Points on a hilly landscape, in no order, each with its height.
A climber steps from a point to the highest of its 5 nearest points, and stops where none of them is higher. Distance is the straight distance between rows; heights are no part of it.
J_918: [127 136  87  87 110 171 109 126 157 123 124  94 115 135 147 107 142 110
 165 138  79 178 135 151 130 142 132  86 166 137 112]  height 4.85
J_485: [113 112 159 158  88 133 125 133  65  84 139 165 156  79  57 107 166 160
 115 155 134  95 147 149 100 101 172 144 135 108 118]  height 6.68
J_39: [132 112 104  97 112 151 133 166 127 146 143 136 156  89 115 103 160 142
 129  92 121 131 123 135 151 137 153  86 160 119 114]  height 4.98
J_604: [146 137 161 100 138  87 173 136 135 162 136 113 115 157 163 135  81 140
  94 148 203 125 136  87 110 134 114 186  90 134 153]  height 2.30
J_487: [127  90 164  97 172 104 163 159 127 143 120 101  97 157 126 107  81 115
 117 138 178 121 121  86  89 182 104 154  71 145 138]  height 2.53
J_704: [159 192 164  98 141  65 172  62 137 138  99 170 102 145 151 144  67 103
 121 103 205  94 159 114 138 134  73 171  65 157 142]  height 1.71
J_984: [118 122 163 214 139 105 137 117 134 127 101 140 187 116 114 168 198 115
 129 112  86  77 101 157 148  80 103 135 134 177 150]  height 5.40
J_740: [ 93 120 138 150 100 113  82 130 115  61 109 124 161 103  80 148 191 170
 126 103 112 120 123 141  92  73 170 141 170 105 121]  height 2.46
J_708: [112  93 154  87 145  98 149 134 113 121 114 109  95 165 114  74  53  81
  82 147 178 108 166 110  92 180 132 142  76 124 134]  height 6.33
J_502: [143 129  93 144 135 214 127  68 146  86 145 141  82 125  85  99 158 131
 169 150  84 124 142 138 155 154 184 121 167 106 115]  height 0.83
J_142: [105 130 100 106 131 143 116 153 133 132 149  97 127 118 144 152 143 133
 152 107  94 160 118 161 164 143 130  70 181 144 107]  height 3.79
J_10: [146 114 111 110 130 130 107 154 176 193 134  88 181 110 119 137 140 151
 142  60 143 168 118 124 164 134  79  83 139 162 149]  height 5.02
J_585: [107 114 119 160  77 136 146 147 122 203 135 134 140 107 158 117 145 145
 120 158 159 149 123 125 100 107 119 131  92 122 182]  height 4.10
J_235: [117 149 179 121 146 147  89  67 141 107  88 122  65 174  80 108 100  61
  87 121 144 131 152  95  69 196 135 148  97 119 167]  height 4.11
J_812: [137 177 151 144 105 110 111 124 119 130 176 144  90 181  74  70 106  60
  87 159 148  90 197 119 143 127 173 120  91  95 110]  height 3.55
J_818: [122 138 139 120 164 139 111 143 124 158 161 136  99 121  82  79 109  90
 133 157 129 127 167 121 136 148 165 108 135  99 157]  height 4.13
J_9: [119 179 166 116 102 102 125 129 125 141 125 172 104 142 151  85 103  98
 100 158 133 140 149 122 181 100 153 117  93 108 116]  height 2.86
J_673: [152 124 175  93 136  86 157 139 180 187 108 158 148 116 163 124  74 151
 144 117 179 135  80 116 108 137  85 147  85 130 140]  height 6.09
J_962: [141  88  83 118 117 169 151 132 106 177 129 128 179  87  76  93 190 156
 115 110 156 105 107 127 140 122 160  99 161 115 157]  height 6.01
J_267: [109 157 125 153 104 125  93 144 133  99 142 123  93 124 175 124 115  88
 145 114  73 146 145 137 161 103 120 101  99 123 103]  height 2.56
J_355: [152 146  86  97 125 185 129 143 157 129 129  67 136 157 143 160 150 146
 186 119  73 197 136 140 150 142 105  98 144 170 118]  height 5.93
J_717: [165 156 159 108 132  96 187  87 152 153 110 137 109 135 159 162  99 159
 120 128 206 121 105 110 118 138  97 207  67 163 157]  height 3.29
J_106: [115 118  51 110 113 195 108  98 121  72 124 122 106 114 102 111 155 110
 170 131  73 121 136 137 126 156 157 111 154 107  96]  height 2.55
J_709: [ 81 124 110 120 117 126 109 142 130 115 138 144  98 116 166 113 136 105
 139 116  83 144 142 127 162 117 119  81 130 116  94]  height 1.55
J_848: [ 97 117 145 123  79 115  97 161 149 142 136 141 155  85 169 139 138 137
 100  91 125 139 133 134 197 113 117 156  86 127 124]  height 3.73
J_488: [192 126  56  93 116 194  99 103 131  84 138  89 127 151 122 123 108 138
 143 132  91 153 146 128 152 156 112 126 167 147 101]  height 3.23
J_343: [ 68 111 139 194 116 107  96 131  86 124 114 128 162  82 112 167 162 145
 128 102 122  98 125 173 105  81 128 107  97 133 153]  height 2.60
J_543: [152 141 141  63 159 122 169 137 168 175  94 155 142 128 145 121  73 124
 165 135 137 164 113 124 102 158  89  91 125 121 135]  height 6.02
J_796: [139 116 142 191 162 113 122 101 126 117 109 107 193 112 102 172 186 168
 127  82  81 111 112 146 163  67 121 124 174 155 161]  height 4.35
J_642: [127  86 150 124 155 103 141 149 128 146 146  87 112 138 140  94  87 126
  93 156 177 118 140  90 108 169 151 165 106 129 152]  height 5.03
J_924: [103 122  80 136 140 122 101 117 104  30 134 137  97 120  80 147 111 117
 173 150  80  87 125 145 116 100 138 122 163 114  70]  height 0.50
J_341: [125  98 139 110  99 145 129 168 148 191 123 133 174  82 150  90 160 166
 116 119 156 159 107 126 140 118 118 149 111 133 156]  height 5.69
J_300: [119 140 163  92 138  97 122 106 114 139 122 119  81 184 109  93  56  53
  81 133 157 117 156 112  86 167 112 143  81 126 140]  height 3.70
J_653: [151  64 106 152 128 162 143 134 104 186 165  86 145 113  84  95 187 142
 115 148 137 129 134  99 111 129 165 149 141 123 166]  height 6.50
J_438: [129 145 148  83 153 157 154 129 152 150  81 168 117 143 129 110 103  96
 154 154 114 152 132 132 126 149 123  96 133 118 137]  height 5.17
J_986: [112 113  93 121 136 153 122 130 123 100 141 153 103  78  96 105 154 101
 162 136  78  91 121 161 138 160 187  91 170 115  73]  height 2.51
J_7: [ 93 101 117 141  98 119  96 132 101 117 115 135 163  95  89 148 179 172
 131  96 120 136 113 173 104  86 133 126 146 125 140]  height 4.09
J_762: [141 133 105 186 157 111 128 140 110  63 150 158 153 114 126 188 142 183
 146 109  81 104 126 126 157  54 139 156 187 111 103]  height 1.93
J_326: [118 162 188 149 131 114 102 103 133 113 142 116  82 173  89  97  75  31
  90 134 151 106 164 128  81 153 155 129  77  87 128]  height 3.41
J_336: [105 111 147 149  83 146 131 144  96 126 148 151 157  99 144 100 162 160
  99 154 146 135 159 145 152 110 167 153 105 112 110]  height 3.61
J_522: [116 127 147 121 114 123 125 156 126 171 132 149 149  98 168 107 115 130
 127 133 159 148 133 103 143 131 115 118 133 107 124]  height 4.45
J_831: [137 166 101 153 165 143 129 164 110 111 164 134 110 119 152 178 134 132
 171 113  61 139 129 142 194 117  93 119 131 147 118]  height 3.38
J_778: [115 140  90 122  90 170  98 113 137  88 115 134  88 135 151  92 133  73
 149 133  53 151 142 144 124 118 115 107 133 120  93]  height 3.07
J_47: [160 131  86 108 115 161 109 109 139  98 122  93 132 175 159 138  99 111
 140 132  70 194 129 113 128 139  94 121 130 157 130]  height 4.43
J_959: [110 104 123 147 134 106  97 166 113 110 147 114 153  93 129 162 165 152
 112  77  96 120 115 124 171 102 133 115 170 135  92]  height 3.54
J_189: [119 136 130 146 157 108 106 166 147 114 154 113 131 104 164 159 135 138
 145  90  90 167 135 124 206 111 103 110 143 141 119]  height 4.14
J_731: [101 128 128 155 131 121 104 156 131 100 152 118 120 114 164 163 142 126
 129  86  97 131 135 129 195  98 117 138 126 142  82]  height 6.37
J_614: [ 99  74 116 154 108 111 112 134  85 122  95 126 161 101  81 131 175 163
 117 107 124 101 102 181  71  71 147 109 146 122 174]  height 3.40
J_369: [121 139 130 122 120  54 137  97 152 148 125  92  87 150 175 177 122 150
 131 128 200 117 122 154  53 174 150 159  60 161 150]  height 3.30
J_754: [111 116  90 129 128 170 125 106 123  45 131 165  75  99  91 123 145 132
 172 147 103  78 117 144 132 127 158 105 163 105  48]  height 1.15
J_440: [144 140 166  69 163  89 182 132 130 135 117 120  77 160 123 145  75 112
 107 143 191 128 126 108  98 163  72 131  95 162 136]  height 6.85
J_311: [137 146 123 117 131 139 108 128 172 121 135 100 109 140 177 133  97 104
 167 116  76 193 127 129 148 133  83 102 104 140 126]  height 3.67
J_71: [136  91 122 131 113 146 142 134 100 163 136 139 145  83  82 100 195 167
 106 105 139 141 123 117 135 116 162 143 169 120 142]  height 5.85
J_116: [108 137 151 107  94 122  97 147 136 151 153 153 144 128 169  99 108 138
 100 134 124 150 132 138 176 106 142 124  92 101 105]  height 3.22
J_797: [137 103 146 120 111 117 133 144 188 192  96 111 183  82 166 121 128 153
 129  99 164 142  92 129 116 142  70 161  91 144 160]  height 6.19
J_573: [109 145 117 171  88 110 127 124 160 173 113 111 168  84 188 140 109 108
 170 121 176  98  81 145  99 138 115 182  37 165 149]  height 0.92
J_946: [204 126 123  81 139 168 110  82 159 101  96 124 149 172 178 124  84 118
 135 126  96 210 118  81 121 163  78 114 127 141 125]  height 5.10
J_838: [ 95 142 128 141  98 120 124 111 112  52 178 198  93 121  93  65 136 115
 123 161 112  82 132 122 152  83 158 118 127  95  61]  height 1.68
J_638: [118 100 129 175  93 126 150 166 102 152 165  81 119 127 120 121 166 126
 109 179 141 135 130 111  83 143 167 147  85 131 164]  height 3.92
J_533: [110 144 165 136 140 128 115 129 132 145 170 137  83 146  76  69 102  55
 105 188 119 118 177 111 139 145 175 110 103 111 133]  height 3.71
J_560: [112 123 145 139  95 144 147 150  97 152 171 103 124 111 121  92 136 125
  94 173 154 141 170  97 122 125 154 164  90 113 135]  height 4.20
J_226: [107  92 119 126 137 109  88 134 115  61 144 138 132  91  87 129 148 174
 151 114 109  68 112 141 134 118 170 122 187 103  75]  height 2.37
J_899: [195 123 126  95 149 185 129  78 159 124 127 146 133 170 152  79 105  92
 142 152  87 146 131  91 115 167 141 110 156 125 133]  height 4.34
J_768: [111 112 117 183  80 127 136 145  82 198 131 159 125 102 151 149 166 134
 135 139 158 124 106 151 105 106 149 108  63 127 136]  height 3.42
J_862: [122 124 148 111 128 128 134 158 108 137 160 169 129  91 115  80 128 112
 129 143 109 128 149 131 162 127 158 102 137 103 102]  height 4.05
J_102: [185 103 143  98 174 104 159 141 185 215  95 149 162 108 152 138 101 168
 146 102 181 146  78  99  92 128  76 140  86 145 143]  height 6.04
J_549: [110 121 109 100 115 140 121 171 128 154 147 154 136  92 144  94 137 131
 125 106 130 139 117 148 170 133 144  93 154 115 103]  height 5.37
J_274: [ 98 110 144 122 104 136 116 152 111 104 155 149 148  89 141 130 158 154
 108 105 116 120 134 138 159 119 142 109 141 113  89]  height 6.05
J_109: [133 159  60 147 162 150 129 118 108  87 131 133 103 118 122 180 126 138
 146 129  62 128 138 157 146  65  89 121 168 146 107]  height 1.89
J_214: [141 135 117 159 164 117 128 151 124 106 150 134 149 113 150 180 153 164
 143  84  68 104 106 119 201  94 105 124 172 156 128]  height 3.53
J_90: [111 145 122  78 133 151 141 152 139 159 132 170 118 125 132  82 113 114
 167 149 110 155 148 123 138 139 143  90 146 128 108]  height 4.12
J_417: [153 148 149  76 174  83 185 129 156 168 106 149  97 131 125 146  95 153
 114 126 173 162  91 109  91 149  61 138  75 174 132]  height 3.02
J_935: [115 106 157 133 126 125  73 156 156 151 132 107 157 112 143 155 175 161
 122  81 115 159 116 128 181 123  96 135 126 154 146]  height 4.49
J_846: [138 147  71 189 155 146 146 130  92  88 135 166 107  96 164 162 127 112
 157 126  60 112 133 145 192  89  80 139 141 160 120]  height 2.12
J_960: [125 164 149  92 133 110 140 135 166 167  99 147 128 130 188 104  64 108
 124 127 139 146 132 125 168 120 109 117  93 104 122]  height 4.52
J_38: [157 150 119 121 132 195 121  70 146 128 118 165 114 159 137  80 131  90
 152 152  68 142 141 116 117 146 156 129 137 123 133]  height 3.35
J_898: [114  80 160 109 120 100 147 115 126 121 126  90  94 164 156  94 102 141
  98 154 205 107 137 105  83 204 148 167  68 116 144]  height 2.52
J_296: [104 131 170 199 128 115 125 129 111 111 132 131 169 112 129 194 186 145
 120  87  83 113 133 128 188  86 126 161 117 149 115]  height 3.37
J_432: [143 158  44 111 140 164 142 128 101  63 120 101 123 128  92 181 147 148
 149 149  93 106 117 157 138 111 127 137 203 134  99]  height 2.26
J_356: [139 141 147  71 158  99 181  98 138 130  88 141  77 143  76 142 107 104
 105 142 161 156 121 108  77 169  52 122  93 157 145]  height 3.01
J_832: [118 158 167 115 116  90 143 137 115 177 144 151 139 123 156  90  82 125
 117 160 155 134 143 135 153 117 124 140 102 109 131]  height 3.52
J_770: [122 132 156  95 136 105 150 159 119 178 150 129 120 141 126  78  91 105
 113 178 145 134 150 103 122 138 136 126 123 115 149]  height 4.24
J_57: [142  86  99  96 103 155 122 161 129 175 125 108 189  99 119 114 172 162
 134  84 148 139  96 144 140 125 126  89 163 132 130]  height 5.51
J_353: [141 109 145  92 147 120 161 159 130 204 138 141 150 128 143 105 109 137
 133 155 166 158 119 108 105 146 119 122 136 128 159]  height 4.81
J_696: [137  99 110 126 134 128 126 137 105 122 132 149 164  90  66 117 178 168
 118  85 131  80  97 131 139 127 193  99 211  89 112]  height 4.71
J_900: [157 140 178  60 165 141 174  86 171 137  48 160 131 155 134 125  97 126
 147 132 135 188 109 104  94 154  78 103 110 151 127]  height 5.67
J_389: [157 111 141  82 151 106 140 175 172 190  93 142 180 115 173 116  83 160
 148 107 164 143 100 112 109 144  83 135 109 139 153]  height 6.70
J_188: [134 136  87 137 167 113 114 146 119  81 154 113 144 109 100 176 149 165
 141 121 109  98 105 143 135  88 136 102 213 130  89]  height 2.57
J_138: [151 150  72 141 167 143 142 148 111 119 143 116 135 130 116 188 141 172
 148  96  93 106  78 149 160  98 138  85 207 145 130]  height 3.21
J_823: [121 133  78 113 161 159 119 142 118  84 132  90 113 140  83 175 146 163
 153 106  98 108  98 160 151 152 135 116 196 132  97]  height 1.96
J_15: [121 172 162 103 134 106 136  81 131 133 103 155  93 174 150 118  81  53
 107 148 139 143 133 134 101 139 118 120 106 133 139]  height 3.85
J_339: [151 117 104 127 141 131 101 147 132 161 136 100 173 127 108 143 169 166
 117  52 120 133 105 122 171  94 111 104 184 167 145]  height 4.80
J_860: [125 116 126 125 171 138 134 164 125 157 179 128 102  99  79  83 142 115
 155 157 123 127 162 133 152 148 164 104 148 112 133]  height 4.04
J_990: [166 114 157  92 163  78 175 157 144 179 113 111 131 147 133 140  94 149
 112 151 188 160 101  96  91 143  88 151 107 153 155]  height 3.65
J_972: [110 153 122 137  83 152 126 140 133 101 148 166  98 139 145  80 121  91
 119 135  89 126 147 120 137 105 134  97 114 113  68]  height 2.04
J_724: [127 145 137 107 146 122 104 153 178 152 115 108 140 147 179 132  87 135
 176 103 101 166 114 122 146 140 102  97 120 138 121]  height 4.03
J_632: [132 143 104 148 135  82 122 147 112  34 169 151 125 140 104 170 112 161
 134 165  96  87 143 124 142  45 130 143 173 122  68]  height 5.57
J_525: [148 118  43 131 155 194 118 106 107  44 114  69 121 130  51 169 129 146
 135 181 104  68 105 142 137 140 127 144 197 108  75]  height 1.75
J_942: [135  98 108 124 133 116  92 128 114 113 113  75 183 101  72 164 183 183
 101  83 117 102 114 156 122 101 129 109 183 139 147]  height 3.05
J_630: [144 146  78 154 169 126 141 150 100  96 153 141 133 103 147 182 148 161
 158 106  90  92 124 134 156  72 111 124 187 142 126]  height 2.96
J_450: [ 97 146 128 173  72 140 143 139  76 191 149 121 134 130 155 136 153 145
 120 181 160 139 141 137 113 121 142 155  64 124 150]  height 3.68
J_546: [131 128 119 101 146 110  91 179 146 157 152 112 171 103 148 131 150 142
 132  61 112 169 113 135 174 127 102  95 150 142 135]  height 4.69
J_813: [109  93 126 139  89 140  99 163 124 172 120 135 153  95 154 141 172 161
 103 104 138 146 121 134 133 109 102 151 118 136 149]  height 5.08
J_504: [107 154 146 151 106 103 161 114 123 159 127  76 101 163 166 165 126 136
 122 172 202 138 125 121  73 161 137 186  74 121 157]  height 2.89
J_613: [104 112 125 152  77 111 137 136 101 170 162  60 107 168 139 116 117 132
  96 192 183 133 161 121  77 155 164 186  78 116 138]  height 3.84
J_279: [139 135 136 108 119  68 157 102 116 127 134  88  84 160 160 140  91 115
  60 134 214 120 158 121 110 149 125 177  64 146 115]  height 2.98
J_370: [191 143 166 114 186 165 110  64 149  99 110 148  92 181  96 111 108  78
  85 122 129 161 154  59 101 193 113 110 136 127 156]  height 4.62
J_917: [ 96 126 142 190 109 106 104 133 112 192 112 103 159  93 118 158 186 119
 158  99 114  96  86 150 162  87  95 116  96 189 176]  height 4.61
J_897: [139 126 112 200 159 119 151 138 118 111 105 148 174 109 136 175 164 179
 147  94  83  98 101 128 187  77 133 134 191 145 127]  height 3.62
J_310: [141 131  99 137 151 130 114 151 129 121 142  83 157 127  91 182 154 182
 117  77 100  94  94 128 167 108 131  77 218 142 141]  height 3.90
J_309: [164 152 147  88 133 139 135  75 181 101  58 142 135 179 205 127  88 102
 138 119 102 197 113 113 100 140  71 116 100 136 129]  height 5.38
J_563: [117 148  70 119 142 131 102 138  97  86 146 129  91 116 112 158 146 130
 155 113  67 121 126 149 135 120 135 120 166 125  67]  height 0.85
J_366: [143 153 155 124 112  87 161 107 134 154 104 135 137 146 169 131  90 131
  96 138 204 123 152 124 138 114 116 175  77 127 152]  height 2.70
J_633: [135 109 142  88 184 130 132 158 125 186 152 102 125 131 101  84  88 105
 153 165 138 136 149 104 119 160 141 124 129 123 141]  height 5.48
J_981: [145 115  44 104 109 176 104  96 121  59 140 106 100 135 117 128 154 122
 143 148  69 126 135 133 139 141 127 136 172 138  94]  height 5.79
J_975: [145  98 105 120 129 127  95 140 137  94  95  75 189 126  46 137 159 181
  88  78 142  87  81 146 141  93 165  88 214 108 141]  height 2.75
J_422: [145 106 180 112 160 169  76  75 138 122 117 118  73 155  81  91  94  75
 114 141 115 157 175 112  81 177 166 147 118 105 184]  height 6.27
J_654: [132 156 122 172 108  90 149  89 154 189 127 127 134 133 178 163 122 123
 152 138 198 112 111 150  87 124 124 169  47 144 172]  height 1.69
J_541: [142 180 164 118  96  87 129 124 120 150 153 122  94 177 124  91  71  55
  84 161 174 106 200 117 127 140 142 132  84 107 126]  height 3.46
J_921: [108 121 167  91 181 126 117 129 136 151 106 118 102 160  88  87  89  65
 115 156 145 152 156 128  88 174 115 127 102 124 158]  height 6.07
J_922: [154 138 165 128 125  93 182 103 161 157 129 115 106 151 162 162 126 163
 108 137 200 128 115 120  99 148  96 191  65 163 174]  height 3.31
J_520: [104 100 124 175  65 137 140 146  80 139 144 158 143 100 105 131 179 153
 121 149 130 122 114 150 102  98 147 123 111 113 154]  height 3.72
J_685: [122 111 113 109 136 141 130 150 134 142 156 160 139  86 101  99 148 127
 135 123 113 126 121 131 152 145 181  91 154 104 103]  height 4.27
J_908: [130 133 128  78 137 137 120 168 165 171 102 121 152 137 133 117 111 129
 171 105 120 160 124 156 139 138 130  70 147 133 116]  height 4.33
J_711: [119 118 106 147 117 147 119  97 118  45 147 183  59 108  87 102 131 101
 157 164  79  91 145 134 139 113 162 109 142 105  66]  height 1.36
J_127: [126 147 133 179 126 115 119 156 125 100 153 116 121 117 187 174 118 111
 125  91  91 119 142 107 208 104 102 134 101 142 100]  height 3.13
J_384: [119 116 147 154  87 156 122 134 145 189 120 135 167  99 174 136 135 142
 118 136 158 152 131 141 115 132 114 169  75 112 163]  height 4.68
J_77: [ 89  99 149 155  68 112  88 129 104  36 126 170 166 115  84 143 157 156
 137 136 126  97 123 146  89  85 170 141 170 100  95]  height 3.39
J_621: [178 144 172  94 154 153 151  80 136 110  81 182 124 190 145 136 128  94
  99 128 136 177 109  64 101 165  96 116 131 145 138]  height 5.36
J_79: [111 113 136 139  99 102 133 132 131 167 132  72 112 161 178 135 120 126
 116 162 184 123 126 126  54 186 163 159  70 116 135]  height 3.93
J_757: [100 129 152 176 134  86 104 115 113  99 132 113 168 120  83 176 173 174
 123 112  96 109 134 160 117  65 137 124 154 123 148]  height 2.47
J_572: [135 167 176 117 106 134 114  62 159 106  76 133 127 167 197 133  71  89
 130 108 114 171 123 129  98 132  75 118 102 135 133]  height 4.95
J_207: [138  96 101 140 161 116 112 129 137  68 134 106 139  91  54 130 132 150
 151 107 132  29  81 154 134 130 206  93 206  79  98]  height 3.34
J_944: [ 88 111 154 174 108 117  98 151 105  92 131 138 152 106 131 175 182 171
 124  93 114 134 142 145 152  84 130 144 140 120 128]  height 2.41
J_799: [126  86 151 141 138 114 161 155 128 185 148  84 131 144 157 118 138 144
 106 179 176 156 126 110  71 150 135 165 108 138 186]  height 3.66
J_875: [135 196 178 107 118 119 168  49 168 118  66 185 101 173 149 160  97  69
 108 102 157 163 122 118  99 157  58 123  90 143 142]  height 5.21
J_185: [104 121  61 138 126 172 100 115 118  59 131 139  91 126 114 127 141 116
 154 133  71 129 122 154 128 122 139 120 151 130  64]  height 2.20
J_738: [134 173 172 109 110 108 129  81 124 127 103 151  81 195 106 134 108  55
  73 124 166 141 137 107  90 196  95 133 122 148 160]  height 3.00
J_602: [113 165 170 106 142  92 138 134 140 143 128 148  93 158 122  97  81  80
 105 165 152 152 148 106 114 142 111 112 116 130 138]  height 3.56
J_449: [102 110 119 200  85 110 147 146  56 162 182 147 113 126 101 144 150 149
 115 170 130  87 120 123  87  94 167  84  76 151 153]  height 3.16
J_835: [132 130 145 113 103  93 145 119 102 128 127  92  92 180 139  85  72 113
  81 146 190 101 161 106  93 168 159 179  70 111 116]  height 4.07
J_161: [ 87  91 125 180 113  83  93 139  93  94 121 116 171 103  87 168 139 154
 139 108 118  87 136 175 102  43 141 101 141 135 174]  height 2.54
J_589: [137 134  54 123  87 166 110 117 135  78 133 105 106 152 145 138 115  91
 135 137  55 173 149 130 136 120  89 119 146 161 105]  height 2.99
J_349: [111 130  77 108 140 170 127 130 133  81 130 118 111 105  88 124 146 130
 173 118  99  94  88 164 147 160 177  98 198 114  98]  height 2.65
J_580: [109  56 159  96 143  90 148 124 167 122 113  98 107 151 149 114 122 148
 105 131 204 138  94  96  65 208 150 162  94 136 135]  height 0.41
J_764: [115 117 139  81 140  74 156 138 123 114 102 105  91 149 137 110  74 111
  70 138 207 108 142 119  85 151 113 162  74 132 124]  height 5.70
J_447: [138 138  95 148 127 191 117  72 145  92 144 163  92 123 105  76 134  95
 153 151  91 143 137 126 132 133 171 111 159 114 107]  height 2.03
J_215: [107 134 144 124 100  72 138  73 114 122 108  81  91 182 187 130 123 135
 129 143 207 115 158 155  42 188 196 170  65 126 113]  height 5.44
J_386: [136 126  52 109 130 184 115 136 145 107 128  83 116 129 121 138 158 123
 164 124  75 135 113 154 147 165 143  96 162 124 104]  height 3.80
J_473: [115 143 150 154 128 119 110 148 180 162 127 105 167 102 170 149 138 118
 129  82 117 146 123 112 204 115  96 151 101 140 131]  height 3.89
J_121: [121 148 161 112 118 102 141 128 178 163 106 141 149 120 192 128  57 131
 137 106 158 142 120 121 134 147  79 153  94 118 138]  height 5.58
J_759: [142  91 110  98 137 140 151 169 123 205 143 127 165  98 123  80 131 150
 115 138 165 143 110 105 122 138 143 120 154 129 153]  height 5.22
J_618: [108 157 161 134 114  96 106 116 178 127 116 116 132 137 197 127  79  93
 145 103 127 132 141 119 181 125  99 144  67 122 115]  height 4.16
J_979: [116 103 111 158 138  85 101 136 123  17 151 137 143 131  86 135 124 143
 168 159 111  65 141 107 105  88 146 133 192  74  37]  height 0.63
J_132: [111 132 155 146 121 151 131 145 110 107 159 161 129  92  73  81 154 137
 111 143 122  95 157 106 164 115 180 122 138 118  92]  height 3.25
J_746: [175 157  54 142 162 193 144 107  94  68  99 152 147 120 131 186 130 149
 171 124  72 115 129 173 179  93  87 157 178 146 120]  height 2.29
J_197: [129 159 122 127  97 146  97  98 149 115  95 121 110 179 193 152  80  65
 142 122  71 170 148 130 117 125  91 118  94 129 131]  height 4.31
J_538: [125 150 140 114 175 178 131 113 141 144 145 115  95 156  93  84 132  78
 157 169 106 148 156 116 125 145 161 125 146 112 154]  height 3.08
J_284: [126 128 115 120 160 160 134 139 141 152 147 137 107 118 101  83 130 108
 174 157 105 128 138 144 151 164 173  94 174 114 133]  height 3.27
J_586: [131 204 158 110 113 113 145  59 148 120  73 187 105 183 191 128  93  75
 132  98 133 136 128 126  98 140  87 117  95 130 137]  height 4.39
J_660: [122  95 162 124 130 112 114 141 112 129 162 104  84 144 100  59  82  85
  96 146 149 112 173 112 110 162 162 128  90 102 142]  height 4.08
J_91: [146  69 152 112 154 101 155 152 134 175 137  86 123 146 153 107 119 138
 104 153 195 131 113  89  65 163 114 161 126 148 151]  height 3.51
J_342: [155 152 198 109 157 140 131  71 129 113  99 146 121 199 121 124 110  62
  91 137 141 154 132  83  95 187 117 140 120 127 158]  height 4.48
J_466: [132  97 110 148 129 121  97 124 109  91 101 105 187  97  57 122 176 168
 132 113 119  73 107 140 106  95 171 118 198  96 143]  height 3.58
J_728: [136 110 130 128 103 137 158 157  99 183 158 143 150 110 124 106 160 147
  94 172 131 142 118 106 134 127 134 142 117 116 145]  height 4.67
J_272: [130 163 166  95 150 101 140  91 175 140  71 168 115 159 170 126  66  88
 149 118 138 160 123 135 122 138  90 112  92 127 149]  height 4.76
J_20: [129  93 149 120 131  94 150 137 133 144 131  74 120 169 167 133 114 148
  83 157 206 129 109 103  68 181 137 177  89 125 161]  height 2.45
J_710: [107  95 127 141 107 141  89 142 111 145 113 104 166  95 119 131 192 169
 107  80 122 141 115 160 125  97  95 109 137 138 149]  height 4.88
J_526: [104 146 135 145  96 137 128 113 124 113 190 186  84 141 105  81 122  70
 115 170  93  99 142 125 135  99 161  93 128 111  82]  height 1.78
J_872: [103 115 151 146  89 120 114 138  95  58 142 177 136 113 100 112 167 157
 122 136 126  99 145 125 144 100 160 133 135 106  67]  height 4.30
J_819: [167 124 162 134 125 105 181 124 182 186  94 143 159 109 182 150  98 157
 111 115 196 117  71 120  97 132  99 202  73 156 172]  height 5.12
J_748: [153 166  54 140 140 207 150 135 104  86 127  95 129 127 110 193 136 183
 146 124  91 123  90 160 151 121 118 123 213 155 125]  height 2.73
J_357: [175 151  24  93 123 185 133 113 112  78 129  89 138 154 136 150 135 139
 132 149  79 151 161 129 158 130 105 134 172 148 119]  height 2.95
J_544: [117  88 130 151 108 117 111 123 100  93 113 150 161  72  56 127 189 159
 128 111 135  86 118 139 102  86 178 114 172  96 128]  height 4.51
J_855: [125 102 131 103 121 153 147 162 119 202 154 145 169 105 136  77 134 144
 118 143 144 149 128 103 139 143 133 128 143 107 146]  height 5.15
J_149: [149 128 117 178 160 111 145 145  88  82 127 151 155 106 149 173 137 163
 158  93  79 100 133 129 186  83 114 131 160 132 100]  height 2.82
J_987: [139 149  61 164 165 136 113 111 101  58  93 176 130  89 127 178  90 141
 169 119  54  83 145 176 157  74  74 154 137 128  85]  height 1.54
J_69: [166 142  77 156 175 152 164 138 115 129 135 122 154 132 142 187 131 173
 159  73  94 106  77 154 184 113 102  58 210 153 124]  height 2.85
J_62: [ 79 119 155 165  72 146 117 138  88 107 125 174 168 103 125 146 188 149
 106 118 121 109 130 159 124 102 158 134 123 101 100]  height 5.52
J_791: [ 79  99 135 174  96 142  97 124 108 161 111 128 167  85 159 153 167 128
 135 101 154 127 110 177 123 102 119 149  67 133 162]  height 3.36
J_688: [134 207 170 109 118  82 153  72 115 134 103 165  78 190 123 155  90  48
  90 132 189 134 149 113  96 153  94 137  97 133 143]  height 3.86
J_706: [141 126 109 169 154 116 120 120 117 119  98 106 166 117  96 172 196 186
 129  80 104 108 126 141 156  72 121 123 192 141 160]  height 3.69
J_954: [124  64 135 127 147 141 112 161 119 186 172  79 124 119 108  90 126 143
 141 152 162 136 157  79 107 172 162 163 115 100 151]  height 7.61
J_911: [119 162 157 158  82 116 157 143 112 183 122 126 133 136 167 132 132 149
 107 163 185 146 143 130 123 117 133 164  62 105 154]  height 3.63
J_460: [167 155 149 150 142 171 106  76 155 118 145 132  68 172  94  82 111  70
 129 176  98 137 153 107 120 139 141 136 156 103 151]  height 4.06

Call two points neighbours if one is among the 5 nearest of the other. Go from one point of each pair to the other, from neighbour to neighbour, staying as high as possible. Name the lowest point that can't be avoided.
J_355 and J_215 => J_835
J_708 and J_422 => J_921
J_984 and J_485 => J_917
J_642 and J_274 => J_39
J_954 and J_355 => J_47
J_731 and J_981 => J_386
J_954 and J_422 => J_633
J_440 and J_708 => J_764
J_274 and J_485 => J_62
